Each row is a point on a landscape with many peaks, with its height.
From any point a climber steps to the highest of the 6 points nearest to it. It stops when none of these is higher. Distance is the straight distance between rows; heights are no part of it.
(290) height 429: [165 173  55  82 116  52 154 139  34  84 142 152  92  99 135 187  94  75
 105 104 111 131 182 130 154 126 151 148 174 125  95 100 157  76 134 113
 157 160]
(559) height 366: [114 152 118 129 153  61  88 109 106 101 144 133 123 134  96 137 116  95
 119 117  95  76 146 105  98 128 123 118 141 127  77 112 141 125 123 157
 125 150]
(1017) height 629: [ 99 106  39  85  61  85 115 148  93 151 195  90 121  88 139 115 158 110
 132 118 166  93 194 122 155  66 136  39 144 174  87 158 137 106 166  39
 176 184]
(641) height 517: [169 126 227 179 161 212 160 122 168 134  96 187 138 175 125 150  98 148
 114 132 114 176  72 132 126 171 115 183  95 102 194 110  95 145 100 186
  65  97]
(1148) height 758: [ 84 100 172 162 163 158 113 154 216 162  89 117 147 153 122  75 141 157
 153 150 150  67  68 132  87 122 115 138 122 145 152 127  92 190 124 115
  72  62]
(1078) height 585: [130 130 170 210 168 130 108 106 151  89 119 127 146 167 105 138 113 121
 109 156  75  81 104 138  96 161 163 162 135 108 119 106 107 154 125 185
  97 112]
(1448) height 478: [ 94 121 132 130 120 124  87 135 173 147 118 109 117 125 142 108 139 138
 140 151 158  84 106 137 110 114 130 100 127 118  99 128 138 177 131 108
 158 103]
(1418) height 695: [113 122 161 213 173 118  90  99 172  91 121 117 143 173 116 142 126 126
  99 160  88  71  90 138  67 159 164 151 142 106 113  96 112 163 137 171
  91 116]
(1219) height 669: [120 145  61  73  98  95 152 131  75 123 163 126 132  86 123 133 151 120
 132 109 133 145 196 128 158  98 137  89 137 151 122 164 130  70 167  77
 160 186]
(1207) height 759: [ 85 102 179 177 173 168 122 149 211 152  83 117 144 165 125  90 132 163
 150 141 149  69  66 129  86 137 112 142 120 131 156 120  87 198 116 129
  64  55]
(389) height 213: [157 168 131 132 148  93 124 109  83 104 143 132 131 133  95 132 104  99
 128 114 101 114 145 128 116 141 117 125 135 111 110 119 140 115 111 163
 120 134]
(294) height 617: [ 98 138  67 112  96  83 119 127  94 131 170 117 121 116 135 133 151 103
 130 120 128 114 181 125 144  84 131  74 134 155 105 151 117 100 166  75
 161 173]
(989) height 153: [182 159 140 146 149 128 141 111  91 100 134 129 146 131  91 120 100 114
 133 121 101 135 141 142 129 158 128 133 129  98 132 119 144 115 121 172
 120 131]
(1381) height 750: [152 153  63  66  90 124 176 149  61 111 122 139 125  80 116 135 131 138
 142 107 120 190 183 114 173 128 131 133 133 134 130 159 131  50 135 119
 146 186]
(960) height 447: [113 139 134 160 157  90  80 106 142 101 146 120 136 138  92 125 125 101
 113 133  88  68 125 125  89 151 133 118 140 126  89 111 132 135 142 168
 111 143]
(18) height 346: [105 137 120 142 119 122  92 112 136 133 132 102 121 129 138 114 143 121
 122 130 124 107 122 132 115 130 126 101 131 122 107 125 143 159 138 128
 159 118]
(1136) height 609: [134 103  55  46  65 140 163 141  77 134 161 130 129  58 130 130 149 160
 132 120 145 200 197  96 181 111 133 122 119 170 140 174 143  60 137  91
 166 177]
(1127) height 672: [139 111  76  63  82 146 157 139  94 141 141 129 123  75 147 142 141 156
 130 113 135 210 167  95 175 111 130 145 116 153 144 175 137  75 131 100
 160 171]
(904) height 608: [ 94 146  84 132 111  90  97 113 112 129 152 116 119 124 135 124 146 105
 133 120 116 121 153 114 115  96 120  88 131 131  98 140 115 128 146 104
 160 150]
(1074) height 776: [183 133 200 194 178 169 156 126 138 106  96 159 142 159 112 139  83 146
 115 143  88 160 106 153 140 171 157 187 104  80 171 100 125 140 111 191
  95 118]
(774) height 399: [146 174  92 114 143  78 139 116  67 103 141 141 122 129 105 145 106  87
 130  98 110 127 155 122 122 123 121 124 139 115 106 124 134  98 121 135
 126 147]
(461) height 614: [ 78 143  70 126 107  76  88 126 107 128 154 113 115 129 134 137 148  95
 129 121 116  99 168 107 115  86 125  87 134 148  81 141 112 122 161  83
 156 164]
(35) height 536: [ 86 137 101 143 109 105  76 121 139 128 139  98 123 128 135 125 146 115
 135 137 126  98 127 116  94 118 130  89 134 129  81 132 129 169 147 114
 156 135]
(688) height 764: [ 84 122 173 196 177 138  92 126 212 110 117 122 133 181 139 119 132 141
 126 160 140  51  59 142  70 142 155 139 133 104 127  97 102 207 117 116
  80  69]
(872) height 244: [182 162 162 172 164 126 145 112  85  96 134 152 142 144  87 146  75  98
 127 136  94 100 128 151 127 179 137 158 142 112 118 108 130 123 116 190
 106 128]
(265) height 634: [121  88  48  57  59 112 153 135  88 151 183  99 129  64 145 116 160 151
 144 118 165 155 189 108 169  91 135  81 132 178 118 153 151  82 163  50
 180 184]
(781) height 756: [163 122 109  61  94 175 166 128 107 152 124 144 119 100 140 142 123 146
 115 113 134 230 144  91 164 121 116 180 113 135 149 186 138  83  94 137
 151 144]
(253) height 605: [145  96 194 145 129 193 153 146 173 151 108 144 137 145 142 121 130 143
 129 121 154 146  62 135 130 158 104 155 109 150 181 128 109 144 108 155
  71  75]
(613) height 141: [137  94 159  99 103 160 140 136 149 173 114 145 134 119 139 108 153 147
 143 125 185 161  82 124 116 134  90 133 123 157 150 150 129 131 111 114
 116  93]
(811) height 687: [120 106 216 188 161 197 129 122 184 140  90 152 138 179 138 130 107 146
 127 138 125 122  74 139 119 161 104 163 105 113 172  96  83 173 102 164
  72  77]
(100) height 688: [ 94 114 173 143 151 161 117 144 195 144 104 117 127 142 134 103 132 141
 133 144 156  69  79 146 117 132 116 133 127 132 133 114 116 175 117 123
 108  79]
(1521) height 749: [167 177  56  68 111  87 182 143  31  89 134 159  98 105 133 188  90  85
 101  99 103 143 184 135 157 141 130 148 176 125 108 108 157  65 133 117
 162 172]
(1487) height 697: [103  78  95  85  96 109 145 154 146 185 138 113 114 109 149 123 150 160
 166 134 188 141 130 102 138  68 116 100 121 158 133 152 131 124 117  46
 156 128]
(1069) height 624: [120 156  63  85 114  71 140 139  73 120 162 133 125 103 121 141 139  97
 125 111 124 125 197 130 149  91 138  82 136 151 115 158 131  77 162  77
 157 181]
(1303) height 686: [ 95  81  83  98  82  96 133 152 140 173 143 103 112 111 153 125 146 156
 160 142 181 127 145 112 150  64 136  89 128 152 117 146 130 127 137  43
 170 140]
(27) height 673: [ 88  86 112  97 103 104 122 149 161 186 125 122 117 119 137 110 149 159
 171 143 187 120 125 104 121  66 107  91 124 148 124 149 121 148 120  56
 159 123]
(780) height 35: [144 134 149 140 145 135 118 108 125 120 135 109 140 130 121 116 122 123
 123 127 107 135 128 144 136 140 129 121 119 104 139 120 149 135 129 165
 135 119]
(564) height 502: [160 108 211 159 135 217 163 130 170 142 110 164 142 157 141 133 117 146
 112 121 141 164  67 133 128 171 108 171 108 134 193 125 102 144 109 171
  63  89]
(10) height 147: [134 120 165 146 141 153 113 119 158 124 127 112 133 134 131 118 124 127
 111 138 125 122 115 149 139 144 136 126 116 109 138 110 142 150 124 154
 134 107]
(755) height 648: [144 103 184 118 135 174 134 131 159 146 115 134 124 122 142 122 135 139
 124 126 163 142  84 141 143 142 106 140 108 141 159 112 132 139 121 144
 111  98]
(144) height 654: [116 129  51  62  80  96 149 136  78 132 177 114 135  82 125 128 156 129
 132 114 146 141 206 122 163  94 134  71 137 161 115 156 141  73 172  58
 168 193]
(362) height 591: [148 116 220 179 169 185 145 122 172 126 100 163 136 170 133 142  99 144
 110 137 107 148  87 145 137 164 125 172 101  95 180  95  98 153 106 179
  87  98]
(188) height 774: [ 80 126 172 177 174 144 100 134 220 124 107 116 132 173 132 103 127 148
 130 152 148  53  67 145  77 136 140 138 133 114 137 110  97 204 117 109
  79  67]
(160) height 500: [104 101 163 118 132 143 118 145 178 168 104 129 122 127 133  96 143 151
 154 140 169  95  85 142 123 120 100 117 121 147 133 124 132 165 120 113
 126  91]
(338) height 746: [ 87 118 176 217 179 130  82 104 201  98 127 119 137 186 145 141 133 133
 110 165 122  67  70 144  62 153 165 146 144 100 115  86 107 190 125 146
  87  81]
(320) height 713: [158 127  73  62  82 152 174 146  80 135 135 143 122  74 133 131 121 148
 130 121 124 228 170  99 186 125 136 157 116 143 144 182 129  60 110 131
 154 167]
(1481) height 360: [127 114 187 156 156 168 132 129 172 126 114 125 133 146 140 126 119 129
 111 137 126 117  98 152 145 148 131 146 113 115 159 103 133 153 119 159
 115  97]
(426) height 482: [ 94 124 133 180 145 114  76 111 165 112 132  94 131 145 123 124 146 106
 105 147 110  68 100 138  82 150 146 115 145 119  92 111 141 167 147 146
 119 124]
(496) height 122: [177 127 176 147 151 171 143 128 133 112 119 136 140 130 112 125  99 146
 116 135 110 162 113 145 148 159 144 155 106 100 169 107 151 126 119 173
 110 124]
(5) height 747: [ 90  77 168 176 151 172 119 161 221 177  75 111 161 162 133  60 155 170
 163 152 145 100  67 120  81 116 114 147 112 153 169 148 102 178 125 140
  58  44]
(1058) height 601: [ 87 155  67 109 138  50  96 133  89 116 152 136 113 122 121 144 135  86
 118 114 112  95 180 114 124  75 135  96 137 152  87 133 129  97 151  96
 157 179]
(1191) height 569: [111 160  58  89 131  40 124 144  71 104 153 148 108 103 122 155 126  81
 118 112 116 110 190 126 142  86 147 104 145 152  98 141 136  85 145  95
 159 180]
(238) height 628: [147 140 191 230 182 140 116  97 154  86 102 155 149 191 103 143  98 131
 116 155  63 104  89 145  96 170 157 183 132  78 119 110  97 173 110 207
  94  94]
(497) height 163: [150 142 137 133 133 128 122 107 114 123 136 109 141 122 118 114 127 129
 128 117 109 151 139 133 132 134 123 119 118 105 133 123 142 125 131 156
 140 127]
(877) height 451: [113 153 108 136 126  99  99 109 113 117 141 107 130 132 115 118 135 101
 123 119 103 119 138 121 114 121 119  99 133 121 100 131 133 136 132 142
 148 137]
(269) height 618: [144 130 204 209 181 163 128 104 172 104  94 159 147 187 124 140  94 140
 113 156  75 122  93 153 114 164 141 177 110  80 148  94 101 170 100 192
 103  88]
(380) height 696: [118  85 170 144 129 164 135 158 182 178  95 129 143 139 134  75 155 151
 152 142 169 120  64 134 113 138  98 136 117 163 166 155 115 155 113 136
  76  63]
(263) height 537: [113 125 174 178 157 155 115 118 180 112 114 117 134 151 137 119 125 127
 103 147 108  92  97 155 121 150 147 139 122 110 141 102 129 162 116 155
 119  98]
(965) height 450: [ 90 141 106 148 132  92  72 106 138 119 148 109 125 135 114 124 144 102
 122 126 106  87 132 112  85 124 121  95 141 136  74 122 132 147 151 133
 140 144]
(1438) height 676: [137 131  71  83  95 119 157 131  79 130 144 126 127  88 133 135 147 146
 140 109 129 185 181 107 167 116 134 117 128 132 134 158 125  72 151 103
 152 174]
(1192) height 136: [121 120 154 126 132 143 107 116 151 137 126 109 128 129 143 120 133 132
 122 132 127 130 121 144 135 133 123 119 117 116 125 116 145 153 130 141
 146 110]
(1280) height 689: [126  94  82  74  83 128 150 131 116 155 150 119 112  91 164 137 156 160
 140 118 150 177 157 102 160  99 136 129 118 151 139 156 138  98 145  70
 161 161]
(1309) height 529: [128 133 157 196 169 108  99 105 147  92 134 120 144 155  98 133 116 120
 105 149  76  62 107 139  89 161 152 152 144 116 107 111 121 146 133 182
  95 129]
(619) height 148: [123 136 136 155 139 121  99 105 139 116 132 112 143 137 123 116 128 117
 115 133 100 112 122 142 118 140 130 110 128 117 112 118 140 146 131 160
 142 118]
(1446) height 285: [175 121 173  94 130 200 157 124 139 126 120 153 134 122 113 135 113 152
  98 123 143 196 102 122 137 144 117 167 111 132 173 135 152 120 107 165
 110 121]
(1038) height 567: [ 97 152  55  82 123  40 113 147  72 115 166 141 116  95 119 148 139  84
 116 122 122 104 203 124 143  77 145  85 144 166  95 143 142  82 158  80
 165 187]
(683) height 677: [138 103 101  64  90 162 154 125 119 159 130 138 115 100 158 141 145 148
 130 113 153 208 136  88 155 107 115 159 114 148 148 173 138  94 114  99
 153 149]
(1211) height 479: [160 121 142  72 109 180 146 121 122 143 120 142 125 113 131 139 127 149
 114 115 144 211 122 102 140 124 109 166 107 132 160 156 151 114 108 144
 138 134]
(1453) height 580: [174 107 191 143 107 234 188 139 168 144 109 154 158 150 139 113 131 152
 113 120 150 176  69 134 127 174 102 179 120 148 190 148 113 127 105 160
  73  75]
(60) height 675: [101 117 148 132 131 140  96 128 170 140 122 109 125 128 145 104 144 136
 133 144 149  93 106 139 120 130 125 110 123 124 112 118 138 171 122 115
 150  98]
(536) height 558: [162 172  82  87 126 108 168 131  57 104 123 134 121 112 110 144 113 114
 138  93 114 160 166 123 144 129 120 131 139 107 125 137 129  73 126 117
 135 165]
(1206) height 679: [110  86  73  93  77 106 140 144 121 164 154 100 115 100 162 122 150 146
 152 129 164 144 158 116 162  79 140  92 127 154 123 148 134 111 150  50
 168 151]
(812) height 607: [ 93 136  56  96  95  77 124 134  83 134 176 119 120  99 131 135 154  95
 125 121 135 106 193 125 150  80 137  66 133 164 101 157 129  93 173  65
 170 185]
(716) height 642: [128  76  59  51  62 135 161 140  98 151 169 120 119  65 152 133 154 161
 134 126 159 185 174  96 171  99 130 118 128 179 131 171 156  81 145  60
 170 174]
(197) height 487: [155 162  50  37  99  91 183 153  37  92 133 156 113  79 109 167 118 107
 128 106 125 156 205 147 160 125 118 121 154 145 111 142 148  51 137  99
 168 193]
(1293) height 705: [ 90 130 125 150 125 120  72 130 170 132 129 100 124 133 136 112 151 127
 128 146 138  73 100 138  92 132 140 101 136 124  87 120 139 187 139 119
 143 115]
(1484) height 283: [158 100 175 113 108 192 157 136 159 159 114 147 141 128 136 105 143 145
 134 123 177 163  70 133 121 146  93 148 117 159 167 152 132 130 106 136
  97  87]
(152) height 594: [ 84 120 103 137 103 110  84 129 155 146 130 102 112 129 143 111 148 132
 144 146 150  94 121 125 105 105 129  90 135 126  90 134 128 174 135  95
 168 117]
(308) height 613: [ 88 125 144 188 151 123  76 124 186 118 129  98 129 151 136 120 151 126
 110 160 134  56  80 139  78 149 161 121 147 116  98 103 130 180 135 130
 113 108]
(797) height 599: [158 171  68  66 111 115 188 143  46 104 116 141 116  99 111 157 113 117
 135  96 114 167 182 129 158 135 120 129 148 121 124 138 128  52 124 116
 144 182]
(62) height 121: [162 120 161  95 127 172 133 121 138 131 125 135 133 121 124 127 126 152
 113 123 136 186 109 124 140 136 121 148 106 120 163 121 153 128 121 153
 125 123]
(764) height 633: [118 141  83 116 104  96 128 117  96 134 150 110 125 117 140 130 150 114
 142 108 119 143 168 121 145  95 132  95 124 128 115 147 115 106 158  95
 158 158]
(1428) height 693: [152  94 200 187 124 215 162 138 182 157  89 150 148 165 156 113 125 147
 146 128 152 158  57 128 109 172 106 171 109 130 187 137  95 160  97 168
  43  43]
(1079) height 730: [119 118  71  86  84 111 150 129  90 140 157 112 124  87 148 131 155 142
 139 117 137 162 177 116 165  98 135 101 123 141 124 152 125  85 164  71
 160 175]
(47) height 109: [177 132 155 122 139 159 138 121 112 121 124 123 135 122 108 122 109 152
 121 123 116 178 128 134 138 152 131 148 106 104 155 108 155 116 120 165
 124 134]
(1479) height 584: [173 173  89  90 116 139 177 135  55 107 117 133 122 112 109 142 108 131
 144  94 115 179 166 117 149 144 115 143 140 102 128 126 133  65 109 144
 133 167]
(1513) height 691: [ 86 130 151 165 156 138  92 135 193 125 113 109 128 146 136 111 140 136
 119 159 143  57  79 145  89 139 149 122 137 120 112 116 124 188 128 114
 119  92]
(1413) height 603: [ 65 142  61 110 137  37  77 132 107 108 157 131 112 128 114 144 138  96
 117 116 112  76 185 103 114  72 142 104 150 152  67 111 130 101 160  87
 156 186]
(507) height 486: [166 120 212 165 162 195 158 128 163 123 105 174 141 159 121 146 102 151
 105 135 115 170  84 139 138 161 134 180  95 107 190 111 114 136 105 181
  81 113]
(1593) height 800: [159 178  90  99 140  68 145 124  49  95 143 158 112 127 117 175  88  77
 117 101 114 125 164 114 137 129 131 143 160 108  94 100 142  93 115 134
 133 148]
(1103) height 703: [130  95 191 167 139 189 145 145 185 155  92 133 134 150 144 112 133 145
 140 128 159 126  63 135 126 157 103 154 113 149 182 124  98 155 110 151
  61  64]
(1489) height 670: [160 160  86  90 112 129 167 136  66 113 118 127 124 107 120 136 122 134
 139  98 113 182 165 112 148 132 121 138 131 103 136 135 131  77 123 135
 135 173]
(699) height 422: [167 181 105 103 142  93 155 118  46  96 135 150 116 128 107 164  84  89
 125  99 115 132 159 125 126 136 125 139 154 103 108 105 144  92 109 141
 129 149]
(1502) height 725: [107 131 142 178 158  97  75 100 155 106 139 105 138 141 103 128 131 107
 103 141  93  59 109 127  81 153 141 126 143 128  91 106 131 149 145 163
 102 138]
(432) height 632: [160 148  88  81 102 141 155 131  82 122 117 126 124  96 127 135 128 147
 138 108 114 197 165 100 160 129 126 143 121 115 144 150 130  69 124 133
 137 167]
(898) height 731: [ 88 128 174 170 161 156 109 128 197 121 112 114 128 156 142 117 128 142
 116 158 136  69  77 148 106 144 138 140 133 112 134 105 110 179 113 129
 106  84]
(808) height 598: [ 94 108 122 115 113 119  92 138 166 161 117 111 115 124 140 110 147 147
 151 152 164  98 113 127 119  96 123  93 129 126 101 137 133 172 123  92
 164 106]
(803) height 332: [153 158 109 119 128 111 134 114  84 113 130 116 133 124 109 120 119 115
 135  98 108 154 156 126 133 129 121 118 127 102 122 129 134 110 127 142
 137 144]
(1384) height 516: [109 106 129 109 113 125 110 125 148 167 116 116 112 120 151 112 144 148
 151 137 166 132 117 122 137  97 108 110 119 126 119 130 135 154 123  94
 156 113]
(87) height 375: [177 122 199 135 146 206 168 131 160 124 113 164 143 142 125 146 104 147
 104 132 128 178  87 137 144 161 122 171 107 127 191 124 131 129 114 176
  87 115]
(1262) height 406: [179 174 116 112 132 126 159 112  58  99 127 134 130 126  93 138  95 116
 138 101 114 157 157 131 127 155 112 138 143  98 128 115 143  88 112 155
 120 144]
(1603) height 172: [150 100 155  80 101 178 148 122 140 159 119 146 132 119 142 127 154 151
 134 121 178 179  83 115 120 132  91 145 119 150 151 155 133 119 106 120
 123 109]
(1604) height 323: [136 111 137  99 112 139 122 114 128 149 128 116 116 114 154 125 144 147
 139 118 148 163 123 119 143 114 112 123 112 119 136 128 142 131 130 113
 150 129]
(1666) height 623: [103 143  74 122  99  97 118 123 103 135 153 107 120 119 144 129 150 108
 136 121 125 129 170 123 145  91 129  82 127 140 103 150 115 117 162  84
 164 159]
(1443) height 515: [148 171  59  67 125  72 160 144  48  97 133 146 110  94 117 160 116  93
 127 107 121 138 191 134 148 112 134 117 150 136 111 140 139  67 140  97
 156 180]
(544) height 449: [155 142 175 211 174 136 126 117 136  98 113 141 147 168 104 134  91 116
 112 153  67 106 108 159 119 168 156 169 129 100 128 117 113 143 107 195
 102 111]
(411) height 720: [ 93  92 163 139 145 154 117 158 198 174  90 120 138 135 121  73 148 151
 157 145 164  83  76 137 108 124 104 128 119 153 146 137 109 167 127 118
  91  81]
(548) height 736: [112  97 193 170 150 184 134 146 190 151  92 125 130 160 138 106 127 148
 146 137 147 102  64 133 116 147 104 151 118 138 168 120  89 171 106 150
  62  59]
(1010) height 410: [ 90 131 116 159 134  98  65 116 149 120 145 102 126 140 120 118 147 103
 116 134 116  72 114 123  78 139 133  98 141 129  76 109 136 158 153 134
 131 144]
(147) height 343: [123  91 152  91 113 137 130 132 148 175 115 136 116 124 144 114 147 150
 157 132 183 144  96 121 126 106  96 119 113 150 136 141 129 143 113 101
 134 106]
(957) height 590: [ 86 126  90 140  99  96  84 118 134 134 145 100 112 129 141 127 150 118
 139 132 132  98 145 115 109  95 131  83 136 131  88 138 119 159 148  94
 164 135]
(279) height 615: [146 123 221 198 181 179 133 114 174 116  89 169 142 186 131 141 100 140
 117 147  93 139  86 149 125 160 123 178 100  81 170  88  94 171  97 190
  91  88]
(742) height 532: [ 96 122 138 182 158  86  66 109 166 113 146  97 130 151 112 129 140 109
 100 142 105  51 103 131  72 154 148 120 144 119  80  97 128 157 160 152
  99 148]
(1173) height 701: [119 124 190 220 180 141  95  95 185  87 104 147 153 190 127 145 115 135
 106 161  79  93  83 145  74 167 158 166 131  84 117  97  97 179 113 183
  98  86]
(639) height 396: [105 127 144 175 146 131  89 111 163 111 132 100 138 143 123 119 137 116
 106 152 102  79 101 145  98 152 151 120 137 121 104 117 137 158 134 158
 123 115]
(1030) height 302: [174 179 126 119 144 105 152 112  54  95 142 156 122 136  95 162  77  84
 125 111 113 117 149 135 127 153 116 142 154 104 107  99 144 103 103 161
 124 137]
(425) height 549: [ 75 136  48  85 114  40  88 150  89 122 180 131 114 101 127 145 143  91
 110 121 132  76 212 117 137  69 141  76 146 175  83 130 145  92 166  68
 174 201]
(277) height 724: [118  84 192 192 144 191 142 147 192 163  82 129 143 163 140 100 126 156
 158 135 152 123  58 128 104 148 108 159 110 141 180 136  93 176  94 159
  41  39]
(1276) height 374: [132 169 102 121 151  66 115 116  77  98 144 144 119 134 102 146 102  86
 128 104 104 105 154 113 115 119 115 125 141 124  94 119 139 114 115 145
 126 146]
(1340) height 311: [146 160  42  76 107  24 126 149  29  92 145 154  90  80 133 176 111  83
 107 112 120 118 196 133 158 111 163 126 185 143  89 104 158  73 143 108
 165 180]
(1033) height 541: [174 144 211 224 182 159 146 111 138  98  84 165 146 185 105 142  79 133
 124 154  73 139  97 155 120 170 155 196 116  70 142  97 102 159 100 205
  94  93]
(278) height 674: [124 112 100 100  92 119 128 120 106 148 141 109 115 105 157 128 147 145
 143 115 137 169 158 109 154 100 129 114 119 127 126 143 127 114 152  88
 160 148]
(1512) height 252: [168 132 133  98 118 154 137 116 105 123 121 117 132 108 125 120 126 147
 121 114 124 192 132 112 141 129 123 147 113 102 151 125 152 112 122 151
 134 140]
(9) height 305: [121  94 169 110 128 155 129 141 167 162 107 130 125 125 132 106 141 140
 146 132 173 122  84 133 131 129  96 128 114 150 146 129 128 153 122 127
 117  94]
(861) height 524: [140  94 120  74  94 155 147 124 129 165 130 138 115 113 156 140 147 153
 139 118 168 195 114 100 136 108 105 143 119 147 144 162 140 112 112  90
 140 135]
(167) height 745: [ 90 100 185 158 154 164 122 149 200 150  88 121 133 154 131  95 127 148
 144 145 152  77  68 135 107 138 108 141 125 134 153 119  95 181 112 128
  76  61]
(1440) height 418: [ 82 147  93 136 137  73  73 112 123 114 153 117 119 138 116 134 136  97
 125 114 110  87 139 102  85 108 116  95 138 140  67 115 128 133 151 122
 141 160]
(1551) height 748: [ 92 121 184 183 168 168 106 125 201 114 106 125 134 172 142 126 118 141
 120 159 130  75  74 149  98 152 130 148 132 106 141  98  93 188 105 134
  94  72]
(1214) height 638: [159 129  51  39  54 141 181 157  57 128 152 148 132  52 125 132 124 146
 134 123 139 228 199 107 198 119 131 136 119 169 141 179 135  38 106 124
 168 178]
(110) height 413: [111 114 168 139 144 157 109 130 174 135 116 115 126 132 140 114 132 139
 118 146 137  97  95 149 133 142 125 129 122 119 131 108 136 165 122 136
 132  93]
(1347) height 700: [ 93 109 108 119  92 112 104 128 148 159 125 103 111 122 150 121 143 150
 155 136 160 120 131 121 125  86 124  86 125 128 107 140 124 163 130  74
 171 119]
(1088) height 606: [134 158  77 102 117  95 142 123  84 124 137 116 131 112 126 124 139 115
 137 102 120 157 172 123 151 106 132 104 129 122 125 146 116  89 151 105
 148 161]
(765) height 564: [ 98  88 141  99 115 120 118 147 161 193 109 133 123 123 130  97 148 155
 167 144 182 119 101 118 115  92  93 104 112 152 127 145 126 153 119  85
 138 105]
(495) height 622: [145 163  62  68 111 102 175 147  61 106 132 142 121  88 112 145 131 121
 139 102 119 162 195 128 159 122 127 111 136 131 128 153 130  59 142  95
 149 183]
(1202) height 637: [178 107 206 169 110 252 189 130 180 151  93 162 157 165 153 114 116 160
 123 126 140 193  71 128 116 186 110 197 122 125 197 149 101 135  97 170
  57  56]
(563) height 203: [134 147 138 158 146 104 102 105 118 110 143 118 140 135  96 119 119 105
 115 135  89  92 129 130 109 148 126 118 132 123 106 127 141 133 126 172
 125 130]
(129) height 488: [132 139 110 116 116 116 123 109 104 127 137 108 128 119 134 118 141 128
 133 106 117 163 151 118 143 117 122 117 121 107 127 130 132 123 142 124
 151 140]
(506) height 408: [183 151 179 205 173 147 152 116 107  92 110 151 147 159  97 140  77 120
 127 147  80 127 115 155 130 174 155 177 129  94 134 106 117 133 118 195
  97 110]
(476) height 143: [195 153 161 143 143 157 156 122  93 105 119 136 142 125  93 131  89 140
 130 130 104 163 135 140 138 173 135 152 120  96 154 110 153 109 117 179
 113 134]
(1116) height 276: [152 126 181 170 161 153 135 117 152 113 119 133 142 151 126 125 109 136
 111 144  94 128 114 153 137 155 142 152 110 103 160 101 135 142 116 175
 113 109]
(324) height 359: [106 143 114 148 123 106  85 104 133 115 142 104 130 132 118 117 141 107
 121 133 107  97 129 130  99 136 121 101 131 124  96 125 139 153 139 143
 141 129]
(1455) height 533: [144 173  70  86 135  59 150 137  59 103 137 146 112 115 113 157 109  83
 124 101 114 126 172 127 139 108 135 119 152 127 108 133 135  82 126 103
 146 168]
(282) height 616: [124 161  72  95 119  71 137 131  73 118 150 133 124 105 120 138 139  97
 131 107 115 134 182 122 139  94 133  97 137 136 114 152 121  85 155  89
 152 167]
(915) height 108: [132 110 172 117 133 155 116 122 154 144 123 122 127 129 143 117 135 137
 122 133 146 135 102 141 143 134 118 126 113 121 147 107 143 153 130 143
 134 107]
(1560) height 503: [ 99 150  49  92 126   9  98 149  69 103 157 147 103  93 119 152 124  90
 111 123 117  85 213 123 144  79 161 104 160 155  76 114 154  84 157  90
 170 192]
(1075) height 220: [186 151 163 170 154 142 148 117  97 101 125 134 150 140  87 123  88 124
 131 135  96 134 130 152 138 173 147 153 124  96 140 111 140 122 119 183
 114 124]
(569) height 551: [121 167  69 100 144  37 123 138  62  96 144 147 104 112 120 152 113  79
 121 107 112 109 177 119 139  95 145 115 152 134  94 121 138  89 127 113
 149 167]
(703) height 284: [135 148 122 137 130 109 109 109 110 117 138 109 135 133 116 115 125 108
 123 115 101 130 141 127 124 129 123 104 125 112 120 128 138 129 130 152
 140 131]
(921) height 525: [135 110 207 161 160 183 143 126 179 132 105 140 137 159 140 133 112 140
 115 135 127 131  86 148 143 154 124 152 104 123 179  99 115 147 116 163
  96  95]
(92) height 665: [110  86  51  76  56 102 142 144 106 163 174  85 121  80 150 116 159 141
 146 127 176 125 179 113 165  77 144  65 135 169 111 148 146 105 160  35
 178 168]
(863) height 466: [112 123 124 124 107 122 103 114 134 148 131 103 122 128 145 117 148 130
 141 128 137 132 130 130 131 112 121 100 121 116 110 127 135 153 134 115
 162 119]
(313) height 678: [ 90 106  68 118  72  93 112 140 128 160 153  91 112 111 152 118 153 137
 150 135 161 106 161 118 144  69 142  74 136 147 101 151 117 133 144  53
 177 144]
(568) height 472: [168 173  46  47  97  73 167 148  20  80 138 160  95  82 129 188 102  87
  95 107 109 148 200 140 165 136 141 144 177 142 101 112 167  59 145 106
 180 179]
(457) height 737: [117  81 173 170 137 178 146 163 195 175  77 126 150 155 142  76 140 154
 157 138 157 128  59 130 103 142 117 148 114 156 175 148 106 162 110 150
  55  42]
(1224) height 667: [113  88 105  97  90 117 131 133 134 169 137 113 107 110 164 129 150 153
 154 132 168 154 133 111 146  84 125 107 119 137 125 143 130 129 134  67
 163 136]
(959) height 334: [160 111 202 133 146 188 148 132 165 134 113 148 133 142 134 136 116 143
 110 130 134 162  85 140 144 157 122 160 104 130 181 114 127 137 117 170
  91 111]
(1054) height 489: [127 131 178 191 168 157 119 114 172 102 117 125 143 163 131 139 118 130
 106 157  90 100 102 151 117 162 150 148 123 103 142 103 116 156 116 169
 116  99]

Call two points neighbours if one is among the 6 nearest of the other. Go from one point of each pair to the other, from neighbour to neighbour, staying as high as possible. Name the lowest point that can't be avoided.
(1079), (1381): (683)
(781), (1293): (808)
(1381), (1521): (797)
(755), (188): (253)
(781), (1381): (320)
(188), (1502): (1418)
(188), (1293): (1513)
(1347), (1079): (1206)

Where does a climber stop that starts at each point below?
(1058): (1079)
(563): (1079)
(1560): (1079)
(564): (188)
(872): (188)
(780): (1079)
(1054): (188)
